A landscape with many peaks, sampled at points; each row gives a point and its height.
A climber steps from a point to the highest of its 6 nearest points, and stops where none of them is higher. Distance is the straight distance between rows; heights are no part of it.
q313: [-25  -6   9   3   0  10 -23 -24  -4]  h=681
q202: [ 4 -1  4 -3  0 15  9 15  6]  h=242
q6: [-9 -2  4 -3  5 12 -7 -8  3]  h=680
q711: [-15  -4   5   1   3   8 -15 -20  -2]  h=657
q358: [ 3  8 22  5  2 19  5 39  1]  h=445
q95: [-11  -6  -7   7  -9 -29 -24 -21 -24]  h=176
q461: [13  2  1 -2 -3  8 25 21 10]  h=537
q572: [ 2  3 12  0  2 21  2 24  4]  h=85
q707: [ -5  -2  -7   5  -3 -22 -12 -20 -12]  h=237
q557: [ 14   2 -13  -3   0 -16  13  -2   4]  h=618
q708: [-22  -2   4   7  -2  -2 -22 -29  -8]  h=346
q908: [ -3   1  -5   0   0  -9  -4 -15  -1]  h=329
q173: [-2  0  9 -3  3 21  0 15  3]  h=425
q621: [ -2  -7 -12   3  -6 -34 -19 -13 -26]  h=102
q16: [  1   0  -8   3   0 -21  -6 -16  -8]  h=324
q198: [10  2  5 -1 -3 13 19 26  8]  h=332
q970: [ -8  -2  -5   4  -2 -17 -13 -22  -8]  h=385
q894: [13  3 -9 -4 -1 -5 17  2  8]  h=725
q957: [-11  -3   8  -2   5  22 -10   1   3]  h=653
q223: [ -3  -1  -3  -2   2   0  -1 -11   5]  h=492
q794: [-15  -4  -3   7  -5 -20 -22 -26 -14]  h=317
q298: [ 7  1 -7 -3 -1  0 12  1  9]  h=674
q673: [ 4  0  9 -1  0 18 11 25  5]  h=806
q566: [-13  -2   0   2   0  -5 -14 -23  -5]  h=565
q508: [  0  -6 -11   3  -4 -34 -14 -14 -21]  h=32
q547: [  3  -4 -13   1  -3 -32  -9 -13 -15]  h=170
q915: [ 18   4 -12  -4  -1 -12  18   3   7]  h=656
q584: [ -8  -2   0   1   2   4  -7 -14   2]  h=595
q741: [20  4 -8 -3 -4 -3 28 15 12]  h=619
q463: [ 16   3 -11  -4  -3  -5  24   8   9]  h=673
q155: [  6   1  -9  -2   2 -15   4  -9   0]  h=646
q316: [ 0 -1 -1 -4  3  9  3 -3  6]  h=599
q972: [10  1  1 -2 -1  9 18 17  9]  h=470
q688: [-19  -5  11   1   6  19 -21 -12  -2]  h=685
q962: [ 6  7 18  5 -1 17 10 40  4]  h=466
q85: [ -5  -2  -5   2   1 -13  -8 -19  -3]  h=287
q873: [  7   0 -13  -1   0 -22   2 -10  -4]  h=620
q710: [ 12   2 -14  -2   1 -24   6  -6  -1]  h=596
q246: [ 2 10 22  4  3 20 -2 36  0]  h=331
q23: [ 7  4 12  2 -2 16 16 36  5]  h=764
q518: [-13  -4   6  -1   4  16 -14 -10   0]  h=726
q645: [ 5  1 -6 -3  2 -1  6 -7  6]  h=629
q900: [ 0  0  6 -2  2 17  4 14  6]  h=351
q855: [-15  -3   0   4  -2 -10 -19 -26  -9]  h=482
q391: [ 3  0  1 -3  1 11  9  5  8]  h=512
q88: [ 10   2  -9  -3   2 -11   9  -5   4]  h=669
q58: [-5 -1  4 -3  4 15 -1  3  5]  h=632
q689: [14  3 -9 -4 -1 -3 20  6  8]  h=698
q704: [ 4  4 14  1  1 19  7 31  4]  h=299
q744: [ -6   3  15  -2   6  25 -10  16   1]  h=420

For each start below, name the point where the climber stops.
q855: q518
q547: q894
q16: q894
q707: q518
q508: q518
q794: q518
q710: q894

Two climbers start at each pair of points below. Name the first point that both come to, or write -.
q391, q155: q894
q58, q744: q518
q95, q223: q518
q316, q85: q518
q708, q621: -
